A landscape with many valleys, sampled at points; each row gives a point and its height.
From any point a ball rolls to the lowest of the 2 points nearest to it. It stops when none of these is lower. Distance is the straight distance between rows; heights are no part of it.
(855): [-11  10  12  -6 -12  -2   3   3  -1 -11 -30  -3   1  16   5   9   4   3
 -22   5   5   6   1  10 -12  10   5   8  -3   7  16   6  15]  h=16.9
(995): [ 14  -7 -10  -1   3   7  19   8  15  -8  17   3  -4   7 -32  -5  25  -4
   9   3  -4  -4   1  -7  18  10  -9  17   2  -5   9   7  -2]  h=54.9
(1344): [ 27 -29  -4  -3  19 -13 -11 -14   5  11  24  -2  -7  -5  -3   1 -12  16
  -4  23   7  -9  -1 -14  18  -3  -8 -17   1 -12 -19  -4   3]  h=61.4
(1066): [  9 -18   1  -9   8  -6  -6  -8  -4  -6  20  -7  -4   1   5   7  29   2
  21   7 -15   3   0 -11  -3   8  13  -2   7   6  -7  -2  -3]  h=36.0
(1620): [  1  -9  -1   1   2  10  30  16  14  -7  11  13  -8   3 -31  -5  26 -14
   9 -13   5  -7  -5   6   8  15 -11  14   6   1  17   8  -8]  h=57.9
(1046): [ -5  18 -11  -2 -10  17   2   8  -2  11 -14  -8  19   1   4  -5 -23   5
  -2  12   1   2   9   4   5  -5   0  -7  -9  15 -13   4  -5]  h=76.9
(1286): [ -5   4   9   7  -8 -13 -18 -15   2  -5  22  -2 -24  -5   4  -8  10  -3
   5 -13  -6   0 -12 -12 -11 -10  -7   4  11 -32  -1  -8   6]  h=78.0
(340): [  4   1   6 -12  -8   6   7   7  16  -5  -3 -11  -3  12   0  -3  17  -1
  -3  13  -5   4  -1  16  -4   6   0   7  -9  16  -5   4   7]  h=35.9
(338): [ 33 -12   4 -10   2  13   4  -1 -10   6 -11   9  -4   1  -3   7  16 -10
 -13  -5 -10  13  -7   0  -5  -7  10  26   2   7   5   1   3]  h=39.3
(219): [-23  10   0  11   7 -26  -1   7  11 -10  -3   3  -1   5 -12   0 -15  13
 -12  11  22 -13  10   4   5  15 -25 -14   0 -14  20   1  17]  h=52.2
(323): [ 30   1 -13  -9   8  -5 -17  -8  -4   5   0 -15  15   3  10  -4  16  11
  11  16 -19   0   7 -11   3 -12   9  17   0  16 -13  -7   8]  h=44.2
(1411): [  2   0 -25  -5  12  -5 -22  -1  -5  14 -23   6  20  -3  33   3 -27  10
 -15  18   6  -6  13   0  -1  -3  10  -6   5  18  -4 -10  -5]  h=83.1
(996): [ -9  -3  -6   3  12  -6   6  11  13   5   9   7   1  -9   0 -13  -7  -3
  11   6  12 -15  -1   7   7   5 -10 -21  -6   4  -8  -5 -14]  h=53.2
(2): [ -5  -9   0  -5  14  -8  -2   5  -1   4   4   1   5  -8  23  -2  11  -6
  19  -5  -1  -7  -1  13 -11   6  12  -5  -2  22  -2 -10 -14]  h=79.1
(755): [ 28  -8  -4   2   5   4  10   4  11   4  29   3   7  -9 -23 -10   9  -1
  21  -8 -10 -10   4 -12  24 -12 -10  10  -5  -1 -15  -1 -10]  h=70.2
(615): [-19  17  -3  -1  -1  12  -6   5 -11   5   5  -5  -2  -4  17 -12  15  -8
  26 -22 -11   0 -16   4 -18   1   9   5   4   9  -3  -9 -15]  h=47.4
(540): [ -1  -4 -10   3  14 -11   1  -1  -5   3 -25  23   1  -1   7  -1  -5  -2
 -20   6  15  -5  -1  -5   1   5   0 -13   5  -7  24  -7  -7]  h=16.4
(1514): [  6  -3   5  21   5 -17   6   2   7  -3   9  13  -6 -14 -26  -2 -17  -5
  -7 -16  12  -7   5  -4  12 -14 -24   8   5 -20   9   0  11]  h=38.0
(342): [ -7  -2  -3 -10  -4  -2   5   1  14 -14  -8 -16   8  25  -9   9  -1  21
 -11  37   7   1  15   3  13  19  -3 -14  -7  12  -4  13  15]  h=47.5
(671): [-20  -4  14  15   4   0   2 -12 -19   0   5   7 -13 -12  14  -4   3 -12
  12 -44  -4   4 -23   2 -19  -3   8   5  16 -16  15  -6 -12]  h=34.2
(1391): [ 10   0  -6  -2  -4  13   3   1   6  11   9   3  -4  -3  -6 -14  -7  -7
   0   6   2   0  -6  -4   8 -10  -5  -8  -7  -8 -15   1 -10]  h=42.8
(448): [-19 -11   5   2   2  -4   4   4  11   5  16   3 -10 -10  10  -7  -6 -11
  13  -3  10  -9  -7  12  -4   6   1 -27   0  -1 -11  -2 -20]  h=46.7
(419): [-26  20 -15   4  -2  -2  12   8  10 -11  -3  -5   2  14 -19 -10   8   9
   5  15  15 -10   6  -4  10  23 -15 -13  -4  -5  18   8   2]  h=58.0
(676): [ -9  17  -2   7  -5  -3 -18  -3   8   6   9 -23   2   2  -4  -4 -33  22
  -1  16   1  -7   2   3  15  -8 -19 -12 -12  -6 -26   0  12]  h=53.9
(298): [ -7  18  -4   0 -17   8 -14  -8  10   0  12 -26  -2  11  -2  -7 -14  17
   4  19 -10   2  -3  -7  12  -7  -9  -7  -7  -9 -25   5   8]  h=45.2
(215): [ -4  -5   9   3   1 -20  -8  -4   2 -12 -14  -3   3   5  -2  17 -15  11
 -19  14   9   2  14   4   3   3  -7  -7  -4  -1   8   4  23]  h=26.5
(753): [ -7  -6   8  11 -19  11  16  -4   0 -14  19   0 -11   3 -35  18  -4  -6
   0  -9  -8  15   5 -12  12   2  -4   1  15 -24   4  19   7]  h=12.0
(345): [ -6  15 -10  -8 -13  24  -8   5   1  22  -2  -6  13  -5  22 -11 -25  -5
   1   8  -4   4   2   6  -5 -12   7  -4  -4  17 -23  -1 -14]  h=73.7
(804): [ 26 -12  -1  -7  10 -14  -8  -7   0  -1 -13   4   0   5   7   3  10   1
 -17  13   0   2   4  -3  -1  -5   3   9   0   5   7  -5  11]  h=27.8
(1216): [ -9   0   2  15  -9  -3   4  -9 -13 -15   1  -2  -1   2 -25  22 -13   2
  -3  -2  -2  11  14 -20  14   3   0  -6   9 -21  14  16  11]  h=19.5
(1566): [-16  10   5  10   6 -22  -2   1  11  -6 -10  10 -11   1   1 -10  -7   1
 -13  -2  20 -11  -6   7  -6   3 -18  -6   1 -16  21  -7   9]  h=48.5
(1417): [  1 -18   7   0  -6  23  18  -1 -15  -6   3  16 -14   0 -22  13  12 -17
   0 -19  -5  13 -13 -12   2   9  12   0  13 -10  10  12 -13]  h=62.0
(264): [-14  -3  12  13   6  -9  12   9  -7  -2  -4   7   7 -18   4   8 -19  -6
  11 -26   7  -3   9  17  -5  -3   3  -4  -4   6   6  -1  -5]  h=47.0
(138): [ 17 -15  -3  -4  13   6  -6 -11 -28  12   8  14  -4 -16  16   9  15  -7
   9 -21  -8   4  -7 -18 -14  -2  22   4  11  -4   5  -9 -18]  h=37.4
(500): [ 19 -10   8  -3   6 -13   7   8  26  -4  12   1  -7   2 -12  -6   7  -1
  -7  13   6  -5   3  15   6  -2 -20   9  -8   2  -2   0  14]  h=82.1
(1260): [ 16  -4   3   3   1  -7  -1  -6  -2 -11   2   2  -8   4 -17   9  17  -3
  -1  -3  -9  10   3 -12   7  -1  -1  21   5 -13  15   4  15]  h=39.5
(1591): [ 23 -14 -10  -9  17   6   9   4  -1  18  17  16  -3 -12   0 -16  24  -8
   7  -4  11 -14  -6 -15  -1   4   3  -5  -2  -2   1  -7 -23]  h=78.3
(614): [-13  17   1 -11  -4   3   8  13  -2  -4 -33   1  10  14  14  -2  10   2
 -11   4   2  -1  -4  13 -18  14   8  10  -2  20  16  -2   2]  h=22.4
(1538): [ -9 -15   8   0   1  -7  -3 -12  -6  -4   4   8 -19   2   6   3  20  -9
  -1  -5   6   1 -15  -7  -9  13   8 -10  14 -17  19   1  -8]  h=28.1
(1531): [-14  21   6  14   1   3  17   5  -4  -5 -21  13  -4   1  -8 -19   0  -9
  -9 -33  11  -1  -9   6 -13  -7 -12  17   1 -15  26  -3   8]  h=42.5
(1322): [ 24   2 -12 -14 -12  25  -3  -3 -11  12  -3 -13  18   7   8   4   6   3
   6  10 -26  14   3  -4   1  -9  16  16   4  25 -20   4  -2]  h=31.7
(1353): [ 16 -19   2  -6  10  -5 -11  -9 -12  11   9   7  -4 -14  21   6   4  -6
   4  -6  -5   2  -1  -7  -9  -7  17  -3   4   1  -6 -10 -11]  h=40.2
(879): [  4  13 -12   6  -4  13  22  10   8  -6  -7   7   3   8 -36  -9   2  -2
  -7  -3   7  -2   5  -6  19  -1 -16  12  -6 -12  15   8   5]  h=86.5
(1481): [ 30  -7   7  -3 -11   5 -11 -14   5   4  10 -11  -1   2  -1   5  -5   8
  -9  11 -16  14   3   4   8 -20  -7   7  -6   2 -22   7  11]  h=37.0
(1515): [  7   3  10  -6 -11  -8 -30 -15   0   2   3 -12  -8   2  22   2   1   3
  -9   6 -12   5  -5  -4 -11 -13   4   7  -1  -6 -17  -5   9]  h=74.7
(714): [-25   7   7  12 -16   5  14   1  10  -4  15   1 -19  -3 -17 -14  -7 -16
   2 -21  10  -2 -10   2  -6  -6 -16  -5   7 -24   0   6   0]  h=27.6
(1460): [  6  -7  22   8  -5   0  20  12   8  -5  20   2  -4 -14 -21   3   1 -14
  15 -28  -7   2   1  15   0 -11 -11  18  -1   2  -5   3   3]  h=92.6
(925): [-10   3  -9  -4  -5   3   7  -1  13 -13   1 -12  -2  20 -16   0   9  10
   0  28   3   1   4  -8  16  19  -4  -8  -1  -5   6  13   6]  h=53.7
(1586): [ 12  -2   2   1   2 -11 -14  -4   3  -3  -4 -19  18   1  10  10 -12  15
  -2  16  -7   4  19  10   4 -10  -2   1  -9  23 -19  -1  19]  h=30.6
(231): [ 13  -6   2  12  14 -17  14  12   9  -3   2  19   4 -12 -23  -4  -3  -7
   0 -13   9 -11   9   3  12  -7 -19  11  -1  -2  15  -4   4]  h=32.0
(823): [-20  -4  -6  13   2  -6 -16 -13 -22  -5  -5   2   1  -8  13  18 -10   1
   7 -13  -6   6   7 -10   0   2  17 -17   7 -11   8  -1  -8]  h=68.1
(1177): [ 16  -2  -9  -8  -3  19  13   3   6   6   9   2  -7   4 -16 -13  20  -8
   4   2  -4   1  -9  -8   8   0   0   5  -3  -6  -4   3 -11]  h=49.9
(14): [-36   4   1   4 -10  11   9   6  -2   0   8  -4  -3  -4   5  -1  -7  -9
  17  -9   6  -2  -3   8  -4  12   6 -29   0   0  -5   5 -21]  h=41.0
(1587): [ 21  -8  -3   4  15 -21 -27 -13  -6   7   3   1  -2 -11  13   2 -11   7
  -6   6  -1  -5   5 -12   3 -17  -2   2  -2 -10  -6 -14   9]  h=50.6
(1450): [ -2  -2  -2 -11  -8   7  -6  -8  -1 -11   7 -16  -6  16  -1   5  28   5
  11  17 -19   7  -4 -11   2  14  13   2   4   2  -5   6   2]  h=29.9
(1179): [-12  16 -12  -3   1   8  -1   6   0   4  -2  -4   0   3   6 -18  17  -6
  15  -1  -1  -6  -9  -2  -5   5   3  -2  -4   6   2  -6 -10]  h=50.4
(375): [ -8   7  -3  -3 -12  18   8   1  -8 -12   7 -11  -2  11 -18   9  16   0
  16  -2 -19  12  -3 -11   6  10   9   5   5  -1   1   9  -2]  h=23.5
(926): [  3   3  10 -16  -3  15   2   5  -4   5  -7   0 -13   7  16 -10  22 -10
  -1  -9  -5   6 -26  12 -24   5  13  21   2  10   2  -4  -6]  h=30.7
(275): [-19  15   7  -1 -24   2 -11  -6   5 -12   9 -30   3  13  -5  10  -8  18
   5  18  -9   5  11  -3   5   5   0  -8  -8  -2 -19  12  14]  h=37.1
(864): [  2  16  10  15 -12   9  13   6   3  -5  -1   3  -3  -5 -26  -5 -13  -8
  -8 -22   1   7   4   3   3 -17 -17  18  -5 -17   3   9  16]  h=35.8
(998): [  8  12 -10 -13  -8  28   7  12  -7  10 -10  -6  14   6   3  -1   8  -6
   8   2 -16  10  -3   4  -5  -1  13  15  -2  28 -10   3  -8]  h=24.7
(521): [ 10  -3  19  -2 -14  -4  -4  -4  12  -9   1 -10 -10   9  -5  11   0  -1
 -18   6  -4  13   4  15  -2  -7  -6  12  -6  -1  -3  10  23]  h=23.4
(618): [-29  11   8   8 -17   8   0  -4  -3  -6  10  -4 -16   0  -2  -5   0 -10
   8 -18  -3   4 -13  -2 -10  -1  -1  -9   6 -20  -2   3  -5]  h=32.7
(929): [-14   3  10   2  -6 -18 -25 -11   5  -3  -2  -8 -11   1  23  -2  -5   1
  -8   4   4  -3  -6   3 -10  -4   2  -4  -2  -7  -6  -7   7]  h=73.2
(488): [  7  11  17   8 -16   2   1   0   3  -5   1  -9  -2  -2 -16   8 -11  -1
  -6 -10  -8  13   9   9   1 -15 -12  15  -8  -8  -6  11  19]  h=30.4
(89): [-16  -1  -8  11   3   0  -1  -5 -16  -6   5  -3   7  -6  -3  13  -2   0
  23 -10 -10   2   9 -10   8   6  11 -14   4  -1   3   2 -11]  h=66.8
(940): [ -7 -24  19  -2   7 -28   0  -2   9 -11  10  -1  -9  -2  12   7   6  -4
   4   1   7  -2   1  17  -7   8   3  -8   3   8   1  -4   4]  h=76.8
(1011): [ -7   7  -8  -6   6  12  13  13   4  18 -10  22   0  -6  15 -24  -1 -16
  -4  -8  14  -8 -12   9 -10  -4   0  -6  -2   6   7 -11 -23]  h=64.4
(1328): [ -5 -21  22  -8   3 -20   8   5  20  -6   0   5  -7   2  13   4  -8   0
 -14  11  15  -3  -1  27  -9   6  -5 -15  -4  11  -3  -5   2]  h=75.0
(958): [ 18   1 -25 -11  -1   9 -21 -10  -6  22 -17  -1  22   2  28  -1 -27   9
 -20  26  -1   2   9  -7   2 -10  10   1  10  17 -14  -3  -4]  h=81.7
(681): [ 30  -4   2  -2  -2  15   5   0  -1  12  29   9  -1 -17 -13  -8   7  -7
  11 -21 -14  -1  -6 -14   7 -24  -5  12  -3 -12 -19  -5 -11]  h=73.8
(417): [ 37 -14   7  -4   4  -5   0  -5   2  -3  -7   8  -6   1 -10   6  13  -5
 -18   0  -5  10   2   0   2 -11  -2  25  -1  -4  10   0  16]  h=34.7
(835): [ -9 -18   7   8   2 -10   4  -5  -7 -12  12  -1  -1  -4  -6  19   3  -4
  15  -6  -6   5   7  -3   4   9   9 -12  10   0   6   5  -3]  h=65.2
(1618): [  3  12   7   8  -3  10  16  19   0   1   6  -2  10 -13 -17  -5  -2 -10
  19 -26  -8  -1   4  10   4 -13  -7  17 -11  12  -7  -1  -1]  h=91.4
(51): [-32  23  -8   7  -3   0  -6   3 -16 -10 -10 -20  18   3   0   8   4  15
  22  -3  -6  -2  17  -5  -3  16   8  -7  -5   9   6   8   3]  h=86.6
(1245): [-11 -25  14  -3  16 -22   3  -1   1  -7  11  -1  -4  -4  21   5  20  -4
  20  -8   2  -5  -6  19 -15  17  14  -7   6  18   8  -8  -8]  h=77.9
(1376): [ 10  15 -27  -7  -6  20  -6   1  -7  22 -23  -2  31   5  15  -4 -33  10
 -13  22  -1   3  13  -4   9  -8   5   0   2  22 -10   2  -6]  h=80.0
(1211): [-22  15  11  -7  -4 -10   7  18  20  -3 -12  -5   5   6   3  -8 -12  12
  -9  14  15 -11   5  23  -8  11 -16 -13 -15  10  -3  -1   8]  h=64.7
(1292): [ 31  -4 -14  -3  15  -4  -4  -3   4   3   7  -3   9   0  -6 -10  14   7
  12  12  -9  -5   6 -15  15  -6  -3  11  -6   5  -5  -6   2]  h=50.5
(1424): [ -4   6   4  -8  -3  24  -3   1 -25   5   8   2  -6  -8  12   4  14  -8
  20 -25 -23  11 -20  -2 -19  -1  18  14  11  10  -5  -8 -15]  h=45.7
(303): [-10   4  11   0 -11   2   2  -2   0  -9 -12  -1 -12   9  -2   4   6  -5
 -13  -1   1   7  -8   2  -8   5   3   4   2  -8  12   6   8]  h=22.1
(1585): [  1  19 -14   2   1  13  15  13   3   5 -19   9  10   3 -15 -16  -3  -4
  -5   0   6  -4   1  -1   8  -4 -10   3  -9   1   9   0  -4]  h=88.2
(108): [ 12   0  -8   6  11  -4  15  11  16  -3  25  -6  15  -3 -27 -11   3   6
  28   3  -6 -11  11  -4  27  -1 -14   7  -9  10 -10   2  -1]  h=65.4
(1048): [ -9  -2   1  -7  -7   4  15   7   3  -8 -13  -7  14  13 -15  16 -15  16
 -12  23  10   2  19   7  10  14  -1 -20 -10  12  -1  16   8]  h=39.9
(128): [ -8  17  13  11  -5  -4  18  11   2  -9 -12   6  -2  -1 -19  -4  -3  -2
  -9 -23  10   0   5  11  -7  -4 -14  19  -4 -10  22   6  18]  h=39.8
(96): [-12  10 -23  -7   6  11   8   9   6   5  -4  -5  10  10   2 -17  12   5
  17  22   3 -10  -3  -6   7  18   3 -17  -5  14  -2   0 -17]  h=55.5
(1144): [  2  -2   5   7  -1 -15  15  12  28  -9  16   4 -11   2 -25  -5   0  -2
  -6   8  14  -6   4   9  10   3 -26   8   1 -11   9   6  13]  h=83.7
(822): [  3 -14   4  -6   7 -12 -21 -16 -16   0  19  -4  -6 -10  25  10  24   4
  21  -7 -19   1  -3 -13 -14   2  19  -5  10   0  -7 -11  -8]  h=40.0
(300): [ 21  -1  -1  -8   0  16  -3  -9 -13  15  27   6  -7 -17   2  -7  17  -3
  11 -21 -15   1 -11 -25  -7 -18   5   9   4 -18 -15 -12 -13]  h=75.6
(987): [ -2 -21   1  -3   8 -18 -17 -12  -6  -3 -12   5   0   1  26  15  -5   1
 -13  12   6   0   6   1  -6   3  17 -14   5   6   3  -6  -1]  h=16.5
(1272): [  6   2  -4   8  10 -16 -15   2  -4   2  -9 -11  22 -13  15  10 -25  11
   5  -2  -4   0  24  11   0 -15   2   4 -10  20 -14  -9  12]  h=17.4
(449): [  6   3   7  -2 -12   0 -15 -11   4   1  20  -8 -14  -4   2  -5   3   0
   5  -1 -14   4  -6  -9  -2 -16  -4   1   0 -19 -18  -4   5]  h=76.5
(1576): [ 13  -3   5 -12   4  11   7   5   2  24  -6  21  -5  -9  22 -19  -5 -16
 -13  -8  14   0 -14  10 -17 -12   5   4  -1   2   2 -10 -17]  h=66.7
(686): [ 20  -4  -5  -8  -1  -3 -13  -6   2   1 -13 -12  11  10  12   4   2   8
 -12  23  -7   4   8   1   0  -6   6   5  -3  18 -11  -1  11]  h=36.5
(1297): [-41  13   3   2 -14   8  -8  -4  -5  -4  10 -13  -8   1  13   0   3  -3
  20 -10  -7   1  -9   0 -11   8  11 -20   4  -5  -8   2 -14]  h=36.7
(1392): [-14  22   2   2 -19   4 -11  -3  -3  -2 -21 -15   9   8  -2   6 -29  16
 -22  14   7   1   9   0   1  -4  -7  -5 -11  -6  -6  11  16]  h=65.0
(1589): [  7  -6   1  14   6 -15  -2  -7  -4  -6  10  11  -8  -9 -16   1   6  -8
   4 -12   2  -2   2 -15   8  -5  -8   6  10 -21  14  -2   5]  h=42.9
(1181): [-15   6 -21  -4  -3  -1 -21  -6  -8   3 -25 -10  22   8  27  10 -19  16
 -11  24   2  -3  15  -5   0   9  18 -13   5  18  -8   0  -2]  h=84.6
(907): [ -8  -5   5   9 -16  13  17   0   3  -5  10   5 -10  -1 -28   1  -9 -13
  -2 -10   3   6  -2  -4   9  -3  -7  -8   5 -21   0  14  -3]  h=19.6
(1499): [-29  19 -18   3  -7   5 -12  -3 -15  -1 -18 -14  19   3  15   8 -12  11
   9   5  -3  -2  14  -7  -2  10  16 -15  -1   8   0   5  -8]  h=85.8
(109): [  4  -3  -1  17   9 -20 -17 -12  -8  -2   8   7  -7 -16  -1   3 -12  -1
   3 -12  -1  -3   4 -13   6 -15  -6  -1   5 -23   3  -8   5]  h=46.2
(315): [ 15 -22   4   1  11 -23  -8  -9   4  -9  -4   5  -5   3  -3  15  -5   4
 -19  21   8   2   9  -4   8   2  -3  -6   3  -4   8  -2  15]  h=18.5
(175): [  9  -7   7 -15   8   8  -4  -1 -15  13  -2   7  -7  -5  28  -6  19 -10
   3 -15  -1   4 -19   4 -26   4  20  17   8  11   6 -11 -13]  h=33.3
(683): [ 13  -8 -20  -7  18   0  -1  -8   9   8  21  -7   5   5  -3 -18  11  18
  22  27   3 -15  -2 -23  20  10   1 -14  -1  -3 -15  -2 -12]  h=72.2
(505): [ 11   3  -9   8  -3   1  14   5  22  -5   8   6  -9   7 -36 -10  -3   0
 -15   7  12  -5   3  -3  20  -3 -26  13  -1 -23   9   7  12]  h=85.0
(1254): [-15  21   2   9  -1  -5   5   3   8   2 -15  11  -9   2   0 -25  -6  -8
 -15 -14  17  -8 -12   5 -10  -9 -18   2  -1 -18  15  -8   6]  h=45.5
(1204): [  8   0   8   5   0   8   1  -2 -12   5   2  11  -9  -9   0  -4   6 -14
   0 -24  -6   6 -14  -5  -9 -13   3  13   4 -13   4  -4  -5]  h=52.1
(1470): [ 22  -9  -4  -5  17  11  15  12 -11   1  -1  15   3  -3 -13  -1  31 -11
  13 -19  -5  -2 -10  -4   0   8   6  24   2  16  17  -5 -10]  h=80.7
(1151): [  1 -20  10  -3  -6  10   6  -9 -17  -9   1   4  -8   2  -6  25   8  -9
   1  -7 -11  18  -4  -9   0   7  20  -5  13  -3   5   9  -5]  h=63.4
(682): [-19  11 -13   3   5  11  14  15   2  10  -9  12  11  -8   5 -14 -16  -7
   7  -6  13 -10   1   8   2   1  -3 -19  -8   8   0  -4 -20]  h=60.2
(675): [ 13 -14 -15  -3  23  -9   3  -1   4   7  21   4   3  -7  -1 -13  25   3
  21   9   5 -17   0 -16   9  12  -1 -12   1   2  -1  -6 -16]  h=76.1
(1428): [  1 -18  -6  -2  10 -11  -6  -8  -3  -2 -16  14  -1   4  10  12 -13   4
 -23  20  12  -1   2  -4   5   6   6 -22   4  -4   8  -1  -2]  h=7.9
(1079): [  1   3  15  -5  -9  14  11   4   1  -8  -7   1 -20   9  -6  -3  18 -11
  -7 -16  -4  10 -22  13 -15   4   3  26   2  -6  13   4   7]  h=26.7
(1405): [ 17   2 -10  -2   8  -1   4   1  15  -2   9 -16  12  10 -15  -8   2  16
  15  23  -8  -4   8  -3  23  -1  -8   5  -9  11 -13   4   9]  h=58.3
(409): [  0  -7  -4  12  19 -12  11  11  -4   1 -13  21  16 -15   0   7 -20  -2
   1 -14  11  -7  15   9   5  -3  -1  -8  -5   9  13  -6  -8]  h=43.0
(95): [-10   0   3   4  -2 -16 -27 -13   4  -1  -8  -4 -11   6  11   3 -20   7
 -25  19  10  -5  -5  -4   3  -3  -7 -13  -2 -16  -6  -4  11]  h=71.7
(142): [ -1  -9   7 -10  10 -10   9  12  14   6  -8  13   3  -2  21  -8  -7  -4
  -7   7  12  -7  -2  23 -11   0  -2 -11  -6  17  -1 -12  -9]  h=72.4
(383): [-31   1  -7  15   9 -10 -11  -8 -15  -1 -14   6   7 -10  29  10  -5   2
  10 -23   7   0   3   9 -10  12  17 -16   6  -1  19  -6 -15]  h=69.1
(644): [ 24  -5   6 -16 -20  22  -8 -10  -3   9   4  -9   0   7  11   8   5  -1
 -10  10 -22  20  -5   4  -4 -14   9   9   0  12 -24   9   1]  h=27.3
(31): [-12  24  -3   9  -5  -3  -5   6   1  -1  -7 -14   9   1 -13  -2 -24  16
  -6   8   7  -6  12  -1   9  -5 -17  -4 -12  -8  -3   4  17]  h=61.6
(1374): [ -4 -14   1  -2  -8  18  24   5   5 -10  18   8 -19   8 -30   6  27 -15
   6 -12  -3   6 -14  -3   2  19   0  10  15 -10  13  12  -7]  h=60.1
(1058): [-12  13  -5  -4  -8  -1 -16  -2   1   2 -30  -4  11  14  13   9 -29  18
 -36  26  12  -4   6   3  -2   1  -4 -12  -6   4  -5   3  12]  h=67.2
(1063): [ 13  16  -7   5   1  17  10  11  -7   9  -7   8  10  -8 -12 -12   0 -11
   6 -20  -7   0  -1  -4   5 -17  -3  18  -8   5   0  -5  -5]  h=90.0
(339): [-11 -21   5   1   6 -22 -20 -19  -6  -7   3   3 -13  -1  23  11  10   1
  -3   6   6  -3  -4  -7  -8  11  14 -19  11 -11   9  -4  -5]  h=23.2
(1517): [-19  -1  14   2  -3 -17  -5   1  -7 -11 -18  -7  12   0   8  22 -20  12
 -13   0  11   1  21  14  -7   4   5 -10  -8   8   4   5  14]  h=32.2
(348): [ 19 -17  17  -3   3 -20   0   0  23  -9  26  -4 -18   0  -5   0  22  -7
   1   3   1   0  -2  11  -5   1 -10  17   3  -7   2  -1  15]  h=80.2
(1614): [ 14 -15 -11   8  25 -20 -16  -7   1   8  15   4  -4 -12  -4  -2 -20  12
  -1  11   7 -14   1 -12  19  -6 -13 -12   0 -14  -9 -11   2]  h=56.1
(1120): [ 27 -14   5 -12   5  -2   9   6  11  -7  -5  -7   8   9  -3   6  19   1
  -6  12  -7   8  10  19   0  -1  -1  16  -8  29  -5  -1  14]  h=44.1
(232): [  4  12  -4   7   0  -6   3   5  13  -4   7 -15   8   4 -22  -2 -12  16
   5  14   0  -4  14   0  19  -1 -17   4 -11  -1  -5   7  17]  h=64.5
(1483): [ 12 -10  -5   6  21 -14  10   6  -3   3 -10  23   7 -11  -5  -2   1  -8
  -1  -7   9  -8   2  -1   5  -1  -2  -2   0   1  19  -8  -7]  h=38.3
(1543): [ -4 -14  15   2   0   5   7  -9 -14   0   9  13 -21  -6   3  -2  16 -14
   3 -28   1   5 -24  -4 -17   4   9   3  18 -18  14  -1 -12]  h=31.8
(1370): [-20  12  19  -4 -24   5 -13  -7  -6  -6 -16 -13  -3  11  22  10  -3  -1
 -12  -3  -5  10  -8   9 -19   0  15   6   1   5  -7   4   6]  h=27.2
(1588): [ 10  -3  -7  -4  20   5  -4   0 -24  15   2  13   5 -14  21  -5  23  -8
  19 -25  -4  -4 -12  -4 -17   3  17  15   8  13  13 -15 -20]  h=35.4
(22): [-21  16   0   4   5 -18   1  15  23  -5   5  -8   0   6  -9 -12 -13  15
  -3  18  17 -16   6  12   6  12 -26 -13 -11  -2  -2   0  15]  h=58.2
(111): [ -6   1  -2   1   2  -9 -25  -6   3   7 -13  -7   4   5  17   9 -35  17
 -29  22   8  -6   3   9   6  -4  -8 -15  -7   4 -19  -4  13]  h=69.6
(852): [ -5   4  10   9   6  -8   4   3  -5   2  -3   7  -1 -12   6  -5  -1 -11
   9 -26   1  -1  -7   9 -10  -8   3   8   1   0  10  -8  -4]  h=49.8
(361): [  1 -10   3   4  -6   7   9   3  15   9  21   3 -11  -7 -15  -9 -18  -8
  -1   5   9  -4  -7   3  14  -6 -16 -20  -2 -13 -20   6 -10]  h=33.2
(307): [ -4   5   3  -2 -13  10  18   5   5  -9 -14  -2   3  12 -25  11 -13   7
 -20  13  10   8  14   4  11   7  -8  -6  -8  -5   8  18  13]  h=32.4
(624): [-21  18   9  -1 -26   9 -11  -6  -6 -11  -5 -22  -3  13  -1  12  -1   6
  -3   4 -13  11   1  -5  -5   3   6   1  -1  -6  -8  12  12]  h=31.3
(1095): [ -6  13 -10  -6  -8  29  11   8 -17  -2  -7  -6   8   6 -11   5  11  -4
  16  -6 -18  10  -5  -8   0   8  13   9   1  15  -2   7 -10]  h=17.9
(1231): [-13   4  -5  11  -5  -1   9  -2  -4  -9 -11   6  -1   6 -22   6 -13   2
 -14   5  13   1   6 -12  11   6  -8 -14   2 -18  17  11   6]  h=25.6
(769): [ 21  -1  13   1 -12   1 -15 -11   9   7  -3  -6  -5   3   6   4 -18   4
 -27  10  -1  10  -1  14   1 -19 -13   2  -9   2 -17   6  15]  h=31.9
(777): [ 21 -14  -7  -3  14  15  17   7 -10  10   8  23   2 -11 -17  -8  23 -15
   8 -23   2  -8  -9 -14   7   3   3   9   4   3   9  -3 -23]  h=79.8
(395): [ 17  -7  -3 -13   5  27   3   3 -26   5   6   8  -2  -3  -1  10  23  -6
  15 -16 -22  11 -17 -12 -10   5  21  18   9  14   0  -3 -16]  h=44.4
(1472): [ 20 -17  -9  -4  12  -6 -10 -18   3   8  33  -8  -2  -3  -3  -5  -1  21
  18  21  -5  -9   0 -27  19  -1   1 -18   5 -15 -21  -5  -6]  h=66.9
(824): [-15  21 -25   1   7   2   2   5   3   0 -17  -3  13  11  -3 -15  -1  14
   7  20   7 -13   3  -7  12  13  -5 -16  -6   4   8  -1  -6]  h=60.4
(570): [-18  11   6 -10  -2  -7   3  14  13   2 -22   3  10   8  24  -6 -11   6
 -14  11  13  -9   2  24 -16   5  -3  -9  -9  21  -3  -6  -1]  h=69.0
(1072): [ -6  13   4  -2  -8  -7 -10   4 -12  -1 -32 -10  27   2  16  18 -21  15
 -19   2   2   1  23  11 -13  -5   8   6  -6  19  -1   5  17]  h=29.5
(257): [-25   8  -7   3  -3   4 -15  -7 -15  10 -17   7   2  -7  37   1 -18  -5
  -3 -13   4   5  -2   2 -17  -1  21  -7   7  -1   4  -5 -16]  h=70.0
(518): [-22  18 -14  -4  -7  22  -8   2 -10  17 -10   4   6  -6  29 -11 -15  -9
   4  -7   1   2  -4   2 -13  -3  16  -5   3   9  -5  -6 -22]  h=71.1
(194): [ 10 -14  16  -1  -3 -19  -6  -8   8  -8  35   1 -23  -6  -2   1  23  -6
   9  -9  -7   0  -7  -4  -9  -1  -6  14  13 -20   2  -3   7]  h=79.2
(157): [ 23 -15   2 -10   6  17   5   2 -19   8  -6   9   5  -5   6  11   8 -11
   2 -10 -13  14  -4  -1  -8  -5  20  14   5  19  -1  -2  -7]  h=42.4
(53): [ -3   7   8 -12   3  -5   8  12  14  -6 -16  -1  -3  14   8 -10  24  -3
  -5   5   2  -3  -9  21 -14  11  -1  13  -5  16  12  -4   6]  h=28.5

Where does a ball stop that starts at each point below?
(1353) -> (855)
(1618) -> (31)
(1011) -> (753)
(940) -> (521)
(194) -> (31)

Call two points neighbours if one is among the 2 nearest of the other. Go from one point of each pair to the other, from neighbour to neighbour, staying as low as possible. Name the highest point that can't be avoided.
(521) / (1095) -> (1481)
(1095) / (855) -> (1353)
(231) / (1428) -> (1483)
(753) / (804) -> (824)
(855) / (1272) -> (1120)
(644) / (1095) -> (1322)
(315) / (1272) -> (1517)
